A landscape with many peaks, sampled at points; each row gives a point and its height.
A climber steps from a point to the highest of its 2 nearest points, and stops where none of them is higher. Distance is the straight distance between rows; heights are no part of it.
bel (h 221): 26	-27	6	24	11	17	28	-13	-22	57	29	5	-3	9	19	32	34	2	8	-64	-4
voder (h 419): 27	-17	38	-68	-6	71	-44	-41	12	-12	60	14	23	23	30	26	48	11	10	-34	-12
gobo (h 226): 4	-71	0	-28	-2	10	-21	48	28	12	-14	-39	21	25	21	-6	-22	18	-28	29	21
fuv (h 554): -41	28	-5	-19	-12	49	-55	-30	6	-70	0	0	19	-56	21	59	11	-7	-52	-19	-29
vir (h 249): 2	-14	6	28	-38	-23	-7	9	-66	-14	23	-9	58	-7	94	5	-35	31	-9	11	71
koto (h 309): -49	-35	2	-45	5	-62	-9	25	-7	30	12	-28	46	9	28	-50	-25	0	27	39	-1
Vutov (h 548): 4	57	-37	8	13	-20	19	-37	43	-41	-50	-3	-69	-6	-37	-19	-2	-6	20	19	18
vatug (h 356): -11	26	-18	-22	-54	56	-17	-46	46	-57	-25	22	-22	-38	12	39	28	4	5	54	4
fover (h 362): 12	-18	-29	23	50	44	14	-1	56	-38	-11	-10	-70	-39	-2	13	5	7	2	13	-22
Pana (h 516): 10	-27	14	20	-64	22	30	35	33	21	-8	19	21	0	-30	-39	-13	7	21	12	-23
Lebu (h 225): 9	17	9	-47	-14	-20	-35	13	0	83	24	-1	52	22	-2	32	3	46	9	14	-9
Toge (h 611): -20	5	27	-23	20	1	24	26	-22	2	2	31	20	-50	37	-27	40	43	25	-32	47
zeneg (h 448): 22	-10	30	8	-14	47	2	62	30	-22	-55	37	10	-13	-4	-46	19	59	29	12	15
Bora (h 44): 1	32	6	-8	-31	-6	-5	53	12	48	-18	31	47	-8	13	-38	-27	40	47	31	-19
Zoti (h 418): -7	-18	24	5	-18	38	21	17	19	-52	-51	12	10	-37	-13	-41	28	20	26	30	19
kode (h 158): -43	26	25	-10	-9	-26	-23	-9	-89	19	-10	8	50	-8	-2	25	35	-13	4	-29	23
Porab (h 708): 6	-41	40	-18	-6	79	-36	26	26	12	24	4	-10	8	-2	-8	22	6	4	4	-2
sus (h 276): -22	-28	-60	19	-41	3	21	-17	2	25	29	18	1	-3	97	22	-14	-36	-6	-4	-3
Givi (h 192): -11	14	46	-9	-54	9	-39	-22	-69	24	36	14	51	-5	27	47	10	21	-7	-18	40
Mos (h 706): 12	-38	-17	44	17	23	5	14	-6	51	-16	-5	-55	30	41	-18	-14	-40	-1	-41	43
Zapi (h 565): 9	32	-11	52	-15	-29	-5	-36	-6	-77	0	25	-51	65	-28	-52	-22	1	-52	8	-61
vogur (h 253): -9	-9	-23	46	-52	14	24	-19	-28	-4	15	40	-7	-8	104	9	-32	-38	-5	-14	34
lobuz (h 159): 27	27	12	-35	-37	30	-43	-15	5	-24	-44	-18	58	61	-73	-6	6	30	-37	-32	1
nobi (h 216): -26	0	8	44	-27	19	19	41	-27	26	-20	11	1	-15	10	-5	7	-24	-1	-24	44
nodol (h 387): 24	-43	-16	15	45	70	-13	12	45	-17	-5	-15	-77	2	-5	20	-6	-9	-19	0	-46
pog (h 332): -30	11	-29	-13	-11	38	-23	-37	25	-69	12	16	-24	-72	34	46	18	8	-6	48	-19
neku (h 570): -55	-32	24	-57	-15	20	-54	13	18	11	50	-3	14	26	1	-39	-23	-35	32	46	-22
kitif (h 519): -35	17	47	0	-55	-2	-14	13	-54	-32	-14	27	56	-30	-10	-19	7	0	28	19	1
kala (h 358): -49	31	4	-34	10	-13	14	-46	-16	-34	9	-1	29	-47	4	18	50	8	40	46	4
kemi (h 571): 38	-26	31	-1	-31	46	-33	28	11	57	0	2	9	10	-6	53	18	27	-15	-14	21
vug (h 643): -7	-4	-58	9	27	-5	-63	-33	-8	-18	11	-5	-20	-9	23	40	7	-22	-8	-87	-33
vuf (h 739): -34	-31	11	5	52	40	3	21	5	-22	-34	-9	-36	-19	11	-45	29	-10	25	-10	52
gug (h 141): -37	22	-10	-5	13	-30	-17	-47	-75	14	-13	9	27	10	27	10	36	-54	17	-50	12
Lud (h 285): -57	-27	-25	3	-16	-34	-14	2	-45	-19	-11	-28	39	-2	64	8	-17	-45	-47	19	25
kosab (h 185): 39	2	43	13	-42	16	-28	-26	-61	17	57	42	54	-5	56	39	14	33	18	-24	21
fafun (h 240): 29	40	27	24	66	-51	30	-22	3	-40	-17	-15	-40	-10	-19	13	11	-20	-18	-6	30
nokid (h 637): -39	18	-38	32	-56	2	20	1	16	-9	13	24	17	-48	-4	13	-18	-48	3	17	-65
Vuvad (h 681): -42	3	-10	0	-31	18	14	-12	11	-31	10	10	37	-26	-18	-24	10	-36	18	23	-86
Sav (h 384): 23	-28	7	-50	27	60	-16	-58	32	-9	37	2	-2	12	47	26	72	9	13	-10	-11
bosid (h 601): 11	21	-32	22	-13	-17	28	-27	-3	-49	-29	-18	19	-3	-49	-12	26	-16	-9	-1	-42
bis (h 555): -18	-28	11	-61	-21	4	-53	6	2	50	48	20	21	36	20	-37	-5	16	42	25	-1
Pof (h 175): -16	22	49	-4	-16	-12	-40	1	-68	6	-5	26	64	-25	14	43	34	37	5	-22	29
guf (h 655): -11	-4	-25	48	26	-15	12	22	-17	24	-25	-7	-49	12	10	-24	-29	-61	-11	-39	42
Ruvo (h 467): 27	27	-57	15	19	-17	-9	-23	40	-72	-21	-20	-26	-27	-31	25	-4	4	-23	4	-43
vog (h 472): -23	-11	-24	12	26	1	15	-10	12	37	38	-14	-40	6	-22	1	-34	-32	11	9	-68
Saru (h 327): -77	-36	-3	-22	-23	-41	-8	29	-16	5	33	5	31	2	60	-56	-35	-16	24	56	22
Zes (h 588): 1	19	-41	13	35	5	56	-10	43	-57	-52	-10	-64	-35	-18	-41	-12	-8	13	11	19
tinok (h 589): -26	13	16	5	24	-27	-18	27	-41	15	-32	-10	4	10	-26	-26	6	-24	17	-30	41
surir (h 289): -28	-11	-8	-6	12	43	-20	-8	-20	4	22	1	-5	-2	9	7	30	-26	-1	-19	-28
Bag (h 218): 54	35	40	13	44	-26	32	34	-11	21	-20	8	4	-22	-42	24	16	63	8	-33	18
Daba (h 476): -22	46	-16	-24	64	-38	-14	-51	-14	-16	-21	-30	-19	-13	-23	27	44	-11	22	9	43
Kuno (h 186): 0	-38	-29	19	-58	-19	20	43	10	-6	-73	-20	18	20	0	-32	-41	-8	-12	30	39
vukor (h 231): 56	4	-5	21	-52	-28	-11	-18	-53	-3	44	5	54	7	97	11	-42	32	27	3	68
vule (h 67): -4	-10	-29	-8	-62	-22	4	15	10	18	-35	-3	39	45	-29	-61	-36	39	7	36	-18
tegal (h 165): 41	2	13	43	-17	-5	51	29	0	63	6	10	6	-6	-40	45	6	19	-14	-32	11
seton (h 336): -37	34	35	-52	-9	-25	5	-44	-16	-14	-17	7	55	-29	-16	31	55	46	48	39	23
tidaz (h 250): -12	18	-12	-76	-4	-35	-48	12	1	66	23	-12	84	15	37	18	-2	54	-7	37	-18
fod (h 302): -39	2	-47	12	-13	-49	0	-2	-39	19	-22	-37	22	-5	28	34	-5	-63	-53	8	42
zaf (h 533): -48	-9	26	-6	-23	0	24	-4	-24	18	86	42	28	-14	31	-14	4	-15	47	18	-24
bufu (h 447): 10	34	8	-40	47	-38	2	-44	-4	-13	-30	-26	0	-2	-61	12	33	20	31	27	42
firek (h 707): 19	5	-30	33	48	-9	-59	-24	-5	-17	9	-13	-63	5	3	48	-15	-21	-33	-61	-25
Gerin (h 704): -36	25	-13	-28	50	-31	53	-4	-10	-18	-18	-1	-12	-74	-12	-70	11	-28	6	-13	36
Resob (h 346): 11	-29	-8	-26	45	28	12	-42	13	9	40	-12	-11	-1	2	28	69	32	13	-2	-13
Kati (h 451): -13	23	-36	-15	39	-12	-61	-26	8	-57	-11	-35	4	-23	-47	31	-4	-24	-18	-27	-59
Nur (h 411): -12	18	11	-22	-6	39	46	-10	38	17	-17	13	-37	-44	-12	23	52	21	40	18	62
zugu (h 391): 29	38	6	25	-50	-53	35	24	-20	48	-31	12	77	-12	-46	32	9	26	-5	-12	3
Posid (h 552): -15	4	-4	1	23	-46	-28	32	-44	54	-40	-21	-4	27	8	-25	-28	4	11	-26	73
bar (h 614): -22	19	-36	56	15	-16	-24	26	-8	-9	-24	-14	-42	-12	-7	-7	-21	-53	-14	-37	-6
soton (h 303): -1	-61	-63	22	4	-13	26	-10	10	23	15	-26	-9	7	84	1	-18	-32	-22	-12	-1
Koga (h 292): -44	16	-6	-42	17	51	-66	-44	-7	-81	40	8	1	-28	57	7	18	-9	-3	22	-12
feti (h 330): 55	3	-32	28	28	24	71	-19	73	-38	-23	1	-72	-20	-18	9	-5	22	-4	19	-12
kedid (h 306): 1	26	35	-54	7	-1	-22	-8	-18	2	3	17	64	-28	-6	33	67	81	26	17	3
guki (h 98): 43	1	19	33	-2	-22	-5	20	-9	6	-39	-8	-4	26	-58	-13	-19	14	9	-7	8
Lalof (h 138): 2	19	60	21	54	-70	11	-16	-28	-8	14	27	-63	25	4	4	-31	-53	-18	-16	-17
rik (h 210): 26	-57	-1	-24	-13	17	-20	69	34	-14	-28	-37	59	19	7	-31	-42	34	-46	24	-25
Meza (h 104): 24	-35	-3	37	15	47	29	4	18	45	30	1	-52	13	-9	31	-14	-9	-12	-3	-22
Kufu (h 364): 54	17	-15	20	43	-11	94	-11	49	-19	-8	11	-68	-58	-14	-4	-18	6	-20	-14	13
vevap (h 87): 17	-37	-18	33	18	12	20	18	22	33	-2	-21	-68	30	1	10	-55	-26	-20	27	-11
muvig (h 644): -46	3	56	2	-10	18	-40	49	-39	-6	-14	33	11	-19	24	-55	-10	8	37	5	54
Vif (h 307): 14	45	-23	-24	-25	8	25	-75	15	-19	-22	5	-31	25	-73	-18	40	31	48	27	7
Norod (h 305): 1	-14	21	-9	12	16	29	-31	-5	11	50	19	11	-25	34	34	77	21	16	-16	4
Kap (h 189): 28	-19	-39	0	31	-33	10	-27	2	23	23	-46	-19	35	35	65	-34	-27	-81	-9	-1
Teb (h 279): 35	45	39	37	33	-63	-19	-23	-54	1	4	-22	2	20	-41	37	25	-31	-29	-35	20
lupab (h 193): 50	11	26	40	31	1	19	41	-15	59	0	9	-5	0	-13	44	22	60	-2	-53	24
zir (h 16): 17	17	19	-22	-70	8	-27	49	7	11	51	45	45	-2	32	8	-36	48	17	62	8
mosu (h 628): -18	-42	27	-37	44	42	16	23	42	-9	13	3	-30	-24	18	-52	28	38	64	25	41
dafo (h 54): 19	16	-15	-19	-64	-18	-16	37	29	28	-21	13	55	28	6	-41	-22	55	17	54	-28
sug (h 439): 64	45	25	42	-15	-61	55	-4	-20	24	2	7	42	-9	-71	32	10	20	-9	-29	-16
fada (h 647): 20	-51	28	-33	-3	61	-48	26	36	43	7	-22	-33	43	-16	-23	-33	1	4	14	-6
gat (h 199): 7	1	19	-29	-10	4	-29	16	1	42	8	-12	46	5	-48	23	6	20	10	3	-25
Sene (h 81): 18	-6	-31	-1	-83	16	10	-10	10	16	-11	-10	48	45	-52	-14	-1	3	-31	5	-42
buf (h 443): 13	9	15	-17	2	16	35	-7	29	-6	-21	2	13	-30	-30	33	44	27	18	25	29
Mev (h 481): 4	-2	9	-29	-4	24	1	-11	3	-36	-20	-7	43	-17	-23	31	49	1	-16	20	-11
gilun (h 213): 15	-41	-50	-40	14	6	4	-52	22	35	36	-49	14	43	47	53	-14	-23	-60	-19	-22
kesi (h 510): -6	34	-33	-14	46	-3	-10	-32	26	-35	-36	-24	-46	-14	-26	19	26	-12	9	25	6
Dinid (h 124): 13	6	63	12	30	-70	-20	-2	-24	4	-8	10	-46	50	-17	10	-49	-31	-16	7	18
Duda (h 274): 13	32	-6	-23	21	-33	53	-61	14	-36	-16	-1	-19	18	-56	-35	10	50	21	32	-12
Pim (h 578): -6	-35	33	-20	43	26	11	30	19	23	22	-2	-13	-11	-10	-48	18	36	57	1	-19
rigoz (h 267): -22	-49	-5	22	-28	-25	4	0	-54	-29	13	-18	41	7	110	-10	-28	-11	-33	18	46
Vovun (h 361): 2	5	20	-49	22	3	22	-4	48	3	-34	-1	-26	-28	-40	-46	21	59	70	38	42
nizo (h 598): -51	-6	-10	-56	-47	-1	-12	-9	24	-7	64	-11	53	4	24	11	-38	-24	-18	63	-30
segi (h 566): 39	-36	-7	16	-48	-1	12	50	40	38	-31	3	16	21	-13	-4	-38	34	1	27	5
vegob (h 301): 12	33	3	34	-6	-35	-25	-3	-51	17	-16	-21	20	2	-29	50	19	-53	-41	-32	43
Zek (h 609): -29	7	19	-6	-24	-2	-56	53	-37	22	-21	23	10	6	73	-39	-25	30	33	27	65
gefi (h 278): -50	13	17	-44	-15	72	-69	-19	-21	-53	29	8	9	-9	33	2	-10	-44	-22	3	-8
gubof (h 416): -5	-51	-12	12	26	83	-31	19	35	13	29	-7	-64	10	31	-15	-7	-27	7	-14	-40
zag (h 207): 42	26	18	19	-46	0	-10	-8	-65	14	78	38	47	4	57	7	-31	46	45	-7	30
rolat (h 215): -13	-14	4	-19	-43	2	-30	-32	-35	45	23	3	30	14	32	38	16	-7	-12	-16	19
Dar (h 477): 16	-38	-9	35	-55	56	18	30	41	-3	-30	2	-13	9	-27	-17	-15	-23	-7	10	-19
Mema (h 83): 23	1	-9	18	-36	-7	4	9	-8	-8	-30	-4	8	48	-64	-54	-11	19	8	2	-22
zal (h 121): 10	-46	13	31	-6	60	33	37	27	29	29	19	-22	-15	6	25	20	-3	-2	-10	-4
rovib (h 736): 63	2	25	27	12	19	5	-4	1	-7	-2	-18	-22	18	-52	55	-4	-14	-43	-7	-25
Vima (h 652): -15	20	-14	9	28	-17	39	-2	-3	-48	-40	-11	5	-29	-30	-22	22	-20	11	3	-2
Sava (h 262): -47	4	15	-51	-43	54	-53	-11	14	-14	14	-10	20	23	29	23	-33	-32	-42	15	26
keb (h 272): -23	-8	-10	-76	7	-52	-21	15	16	50	21	-41	73	15	-9	-5	-32	40	4	49	-41
pavug (h 445): -3	-39	-14	15	-13	76	-18	42	50	0	2	8	-35	-5	-8	-11	-15	-43	2	23	-33
nedu (h 179): 26	14	10	-28	-38	-2	-43	13	-8	20	-44	-14	47	34	-59	1	-2	22	-14	-7	-2
vila (h 26): -2	37	33	-8	-32	20	-39	58	-22	3	53	47	24	3	38	-25	-26	47	40	40	9
luked (h 291): -46	-9	-15	-61	-9	-50	-19	-2	-11	22	-1	-43	65	29	-29	-18	-28	-4	9	48	-16
danu (h 638): -34	14	7	-29	-57	34	-9	-12	12	-29	50	20	41	-16	-3	-1	-20	-40	2	47	-59
Dofe (h 273): 26	40	18	-13	-4	-25	11	16	-14	12	-24	6	70	-33	-30	32	61	77	23	-5	-17
reres (h 569): 54	-13	30	21	55	18	20	-1	10	-8	-10	-16	-31	-1	-27	47	39	34	-6	-18	31
des (h 144): 57	-1	60	45	60	-18	47	13	-21	4	7	26	-70	4	-3	9	-13	-1	-31	-46	38
Bak (h 324): -10	4	-10	3	-13	-55	-4	0	-25	40	-21	-21	20	19	-21	47	-6	-41	-32	-5	34
Zab (h 382): -33	2	2	-41	48	-6	25	-26	13	-5	10	-16	2	-22	-20	-7	36	6	45	20	-6
maror (h 374): -57	-12	-17	8	22	25	-33	-6	-25	-8	-14	16	-34	-2	51	-50	1	-58	35	-37	-2
mugep (h 171): 19	12	18	12	11	-25	-21	2	21	-24	-13	12	-75	45	-14	21	-64	-42	-36	19	-46
mefa (h 383): 53	30	7	8	-2	-21	-3	-34	1	-60	-53	-20	-8	37	-46	-36	42	54	-3	15	56
kika (h 646): 50	-21	27	4	21	41	-12	10	0	35	10	-18	-7	13	-41	53	26	25	-30	-13	-4
kobu (h 188): 30	11	-12	30	-13	-8	1	-19	13	-29	-18	-1	-48	41	-47	-11	-47	-37	-29	16	-47
mer (h 133): 4	12	-12	-4	17	-52	-13	-46	-57	44	2	-29	14	43	9	21	16	-40	5	-53	26
fika (h 523): -31	-5	35	-17	-6	-5	15	24	-15	37	74	48	39	-22	22	-29	22	39	66	-23	-13
nilem (h 521): -28	32	0	-12	-17	29	-18	-23	-30	-51	-15	-1	45	-39	-17	50	30	-27	-39	-12	-30
muv (h 239): -4	-37	-24	-29	-10	-10	-5	-29	-9	38	15	-29	24	38	42	24	-3	-24	-19	-8	5
lubod (h 264): 38	-13	17	10	20	1	41	-40	-28	26	20	18	20	-20	21	56	69	31	19	-65	4
nir (h 4): -1	-4	10	-33	-68	-12	-10	26	14	20	26	4	73	1	20	20	-23	27	-14	51	5
Mosim (h 385): 10	24	19	-32	5	21	45	-13	40	30	-21	15	-41	-39	-48	-22	11	27	60	9	63
pupe (h 639): 0	-7	34	12	-24	19	6	43	-23	23	25	62	-2	-18	59	-43	4	20	42	-49	47
Labib (h 485): 17	-18	13	26	44	31	-25	16	-8	-41	-45	-24	-39	-3	-31	-3	26	-23	-10	-7	23
kinub (h 705): 19	-56	-8	37	19	-31	52	47	17	31	-4	-35	-11	15	21	7	-48	12	-32	22	35
vuni (h 206): 26	27	-5	36	3	-32	51	-9	0	-29	-1	16	-33	28	-41	-28	-55	-22	-7	2	-65
tar (h 326): -40	-29	-74	25	2	-35	2	-1	16	18	8	-30	-7	-5	48	17	-31	-43	-35	2	-22
mavir (h 111): 41	20	52	35	24	-51	6	32	-18	17	-33	12	-34	29	-38	1	-42	7	-14	-12	42
Kilu (h 630): 35	-47	-20	21	-6	-21	31	78	44	43	-12	-12	17	-7	30	8	-28	57	-20	30	14
milef (h 399): -15	-22	-47	10	48	19	29	-19	31	-7	36	17	-40	-32	47	-14	16	0	36	-45	-50
fafu (h 234): -45	-6	-10	41	-52	19	18	16	-33	6	1	19	9	-26	47	16	-27	-43	-16	15	23
morek (h 194): 18	-62	-31	3	-52	1	3	40	28	-20	-49	-32	46	35	3	-46	-30	19	-40	51	1
Gomed (h 227): 17	26	5	28	10	-45	69	-14	-15	-18	-9	8	8	16	-57	-47	-20	-2	1	-15	-38
ranos (h 659): -54	-2	12	-32	33	-6	38	-6	-20	-13	-14	13	0	-57	27	-40	27	2	23	-2	49
nakek (h 434): -4	20	-63	-14	-8	7	-16	-44	56	-60	-6	-21	10	-30	-29	32	22	11	-23	2	-54
Riti (h 363): -35	2	-39	-35	50	13	34	-47	40	12	34	12	-41	-37	49	-23	29	8	48	-6	-10
Komid (h 348): -38	1	-65	15	-28	-27	-30	-1	24	6	5	-16	-7	-24	-7	38	-38	-46	-30	-14	-43
getez (h 259): 44	31	79	29	68	-53	-5	-11	-33	-22	-11	-6	-21	15	-18	23	19	-1	-25	-25	42
duvu (h 139): 4	17	23	-30	-60	49	-26	-17	12	-33	-33	-11	55	30	-50	28	4	-16	-54	-19	-3
vurif (h 701): -48	24	-23	22	7	-6	46	18	16	-45	-28	15	-3	-66	8	-37	0	-29	17	-11	-23
Tud (h 645): 39	-8	-8	12	1	3	7	-5	-1	39	11	-20	-29	37	-17	67	-29	-25	-55	-11	9
Zizu (h 520): 25	-25	20	21	32	36	-8	30	-8	0	-38	-6	-18	-14	-6	15	47	14	2	-26	48
Rup (h 140): 19	-18	20	53	-44	30	61	41	4	43	16	35	6	-33	5	26	3	5	-3	-22	12
Somo (h 420): 71	10	37	23	27	-17	13	-5	7	-55	-62	-13	-43	25	-46	-16	10	39	-8	7	42
Nomaz (h 122): 28	32	-11	-12	-28	52	-8	-30	41	-47	-21	-18	26	42	-66	15	5	-8	-67	-42	-42
dusen (h 507): 27	-18	22	-44	-30	29	-54	6	22	71	34	0	19	36	35	35	16	36	-11	-27	17
Bav (h 265): 0	-20	-33	-7	4	33	-25	-34	2	39	16	-14	-27	30	19	24	-6	-40	-18	-28	-14
Kab (h 343): -81	-8	-11	-6	-31	-6	-18	5	-22	5	18	8	7	-9	35	-37	-35	-51	22	39	-6
lole (h 310): -43	-1	-6	-3	11	46	-15	-20	6	-41	25	16	-11	-38	43	20	38	-11	5	11	-12
kidad (h 482): -2	34	-24	-14	42	-21	-46	-31	17	-62	6	-24	-28	11	-55	6	-47	-15	-13	-4	-90
nefi (h 787): 19	-55	28	9	-20	52	-28	30	2	35	17	27	-20	15	32	-17	27	12	23	-32	25
geva (h 154): 4	9	45	18	56	-36	-5	2	2	-30	1	26	-92	26	-6	17	-32	-36	-24	-6	-52
peri (h 491): 59	36	15	37	-27	-89	33	-21	-12	17	-7	3	27	36	-48	28	-27	10	-24	-2	-7
kova (h 223): -7	16	3	7	84	-18	42	-10	-8	-23	0	-16	-55	-18	-17	-13	19	-8	-1	-23	21
lifud (h 103): 26	15	-19	-13	-35	34	4	-31	13	-23	3	-17	31	67	-72	-22	2	13	-53	-10	-55
Rulaf (h 398): -53	3	-36	4	62	-3	-49	-1	-26	-22	-28	-19	-38	-11	4	-36	18	-42	21	-23	-9
ges (h 402): -12	14	-62	6	-31	-3	-10	-18	27	-37	-1	-1	26	-37	-38	35	-4	-16	-28	-20	-95
vefu (h 574): -18	17	3	-19	-2	-38	-42	62	-20	52	-43	1	11	9	44	-32	-14	35	18	12	48
satiz (h 170): 15	-21	-16	18	43	-74	14	-2	-21	17	16	-45	-8	36	22	24	-41	-21	-53	16	5
gosol (h 680): -16	-20	1	-32	46	29	32	-10	34	6	-7	2	-58	-27	22	-41	27	7	30	-2	60
sirum (h 373): 9	24	-64	34	-46	-26	-4	-10	20	-13	-21	-5	3	6	-38	22	-36	-39	-37	-6	-64
Dobo (h 515): -35	18	-40	0	11	-17	-9	-13	15	-32	10	-18	-14	-1	-52	-15	-43	-28	13	18	-107
bog (h 568): -51	13	9	33	-30	6	45	-15	-41	-6	101	41	21	-48	55	-1	-11	-17	24	-6	-30
felup (h 514): -4	-5	-7	-15	0	-28	21	-21	3	40	20	-29	-5	30	-33	20	-44	-19	-11	35	-47
buder (h 459): 11	-10	48	-50	-21	72	-57	-16	10	30	37	9	43	44	19	49	26	24	-9	-43	16
dafu (h 393): 0	-81	-32	-14	-10	6	29	14	46	37	59	-6	1	21	61	-13	-15	-12	4	34	-14
Tepat (h 567): -26	27	45	-30	17	-11	20	33	-10	9	30	41	43	-52	32	-31	26	66	54	2	6
fiz (h 612): -7	-35	26	-43	23	27	-37	14	3	51	50	9	3	35	-2	-46	17	27	65	-4	-23
Kot (h 572): 2	40	-32	63	17	-56	-8	5	6	-62	-24	-9	-31	-31	-25	-17	-32	-47	-8	-34	-39
Vig (h 437): -15	-1	-23	30	46	9	48	7	18	5	32	0	-42	-24	-8	-14	-18	-14	16	-26	-43
felev (h 388): 3	-3	-27	-4	-19	47	14	-17	38	-69	-50	5	-12	-23	-2	-3	37	4	10	45	18
zolop (h 634): 28	40	28	38	-28	-56	-14	-49	-14	-43	4	29	-25	75	-21	-28	-10	-12	-55	8	-46
sebop (h 686): -54	-31	38	-5	18	33	-23	25	-33	-44	-15	14	-15	-17	32	-59	24	-8	25	2	54
Bifer (h 551): -25	4	26	-5	-16	-2	-11	31	-23	-15	-41	2	36	-16	-40	-28	17	-10	21	-5	10
Zerol (h 642): 32	3	-6	16	39	-4	-35	-28	-8	18	16	-13	-78	52	4	57	-35	-35	-55	-31	-5
led (h 248): 18	29	-12	-3	14	-43	91	-47	-2	-40	6	-12	8	-5	-44	-49	-1	28	6	9	-34
zegob (h 478): 34	-2	39	10	-11	62	-54	80	16	9	-27	38	0	-12	14	-11	25	50	18	14	21
somom (h 355): 4	19	1	6	-50	-40	-3	26	-28	46	-30	-1	57	6	-18	39	2	8	-17	2	39
rupa (h 357): -66	-7	-25	8	2	4	-19	22	-3	9	-12	2	-24	-9	23	-61	-34	-73	25	1	-3
kur (h 200): -14	-23	11	24	-63	8	21	60	5	14	-34	6	20	-14	8	-23	-27	-15	-3	21	46
Vebu (h 337): 20	23	-24	5	-27	-16	13	-10	-12	-48	-65	-4	27	16	-48	-34	72	71	-14	4	39
lusit (h 401): -1	-3	-39	23	62	-2	70	-13	28	0	21	8	-74	-65	8	-4	-4	1	-16	-40	-10
gopof (h 752): -22	18	-31	8	48	-20	51	18	7	-34	-22	3	-35	-80	-8	-64	-18	-35	-12	-33	0
zib (h 633): -24	3	-23	-12	45	21	52	8	47	-19	-27	4	-57	-61	8	-53	4	-26	25	13	43
banet (h 187): 43	-13	1	32	54	14	28	-30	-15	16	13	-5	-61	15	16	33	26	-9	-3	-61	-10
gifed (h 163): 57	4	30	60	52	-14	23	-13	-28	24	7	14	-70	42	6	50	3	-22	-35	-49	25
pezit (h 338): 3	15	-5	-44	-3	14	23	-41	41	-13	-41	-3	-12	7	-50	-44	25	33	79	57	14
nivi (h 603): -50	22	0	34	-41	-4	41	-4	-13	-6	53	41	31	-64	25	23	-15	-38	10	13	-52
Bupug (h 244): 56	53	4	-2	26	-33	30	6	-4	-7	-41	4	38	-13	-47	11	35	87	13	-4	6
Zugo (h 513): 34	7	37	-6	-36	62	-53	59	12	44	-2	48	7	1	32	35	14	58	-8	12	30
govas (h 590): 11	3	19	10	-37	-8	7	16	-48	19	36	66	7	-17	92	-59	-40	19	59	-28	69
noso (h 527): 11	47	-30	48	13	-49	-10	-30	9	-87	-23	1	-28	22	-36	-52	-25	-18	-23	-13	-55
soz (h 35): 0	66	36	-24	-28	0	-13	59	-10	43	28	65	42	-18	36	-28	-19	41	50	52	-19
furu (h 245): -12	-53	0	-41	-31	39	-32	16	31	-1	27	-22	15	30	50	3	-29	-14	-37	29	28
noza (h 700): 15	-40	25	7	20	38	10	19	-1	19	8	38	-11	-13	55	-44	37	22	47	-56	40
tis (h 788): 23	-71	-13	32	21	-7	28	33	9	43	-12	-34	-35	27	55	-29	-27	7	-12	-13	58
Lafem (h 433): -31	-47	-40	3	1	-3	23	12	40	44	50	-33	-24	18	19	-15	-38	-23	8	49	-50
puv (h 557): 37	37	40	42	-41	-79	29	-37	-31	-14	12	13	5	66	-57	-17	-18	13	-45	-8	-33
Rekag (h 414): -2	17	25	-20	54	-31	2	-18	-19	-10	-6	-31	20	-5	-60	-3	39	21	31	-1	-13
mur (h 423): -49	20	-49	2	50	-24	-42	-14	-4	-51	-13	-21	-11	-25	-6	6	20	-30	0	-19	-23
Nasud (h 152): 22	4	-6	10	33	-76	-2	-39	-49	40	7	-26	-25	49	15	38	-30	-35	-36	-25	28
kekab (h 559): -28	-17	-22	-30	-31	-15	8	-9	18	35	34	-37	38	1	0	10	-19	-33	-14	46	-34
Gasup (h 455): 57	-3	45	16	59	4	-20	1	-7	-43	-33	-12	-55	31	-46	7	10	-9	-24	3	17
popar (h 553): 0	22	-22	-6	-7	-15	-12	-28	-10	-18	-9	-25	21	24	-60	-20	-13	-35	-6	9	-64
fen (h 604): -20	-30	17	-57	-8	51	-52	19	28	15	13	-26	-3	39	-28	-41	-31	-33	9	28	-20
nel (h 595): -37	11	-46	-14	2	22	-64	-18	1	-31	6	-12	-6	-37	14	49	17	-18	-30	-56	-33

Call two points neighbours if one is among the 2 nearest of the other. Go from one point of each pair to the other, from neighbour to neighbour, staying as high as possible. Name the lowest point that can't be avoided.
fiz and firek -> Bupug
fiz and tinok -> Posid
gopof and tis -> feti
nefi and vuf -> bis
fiz and vuf -> Pim
Vuvad and gopof -> fika
tis and zolop -> noso
rovib and firek -> Zerol

Where does a climber stop that starts at each point below?
zir -> firek
mugep -> firek
gobo -> rovib
Bav -> rovib
gat -> gopof
gifed -> rovib
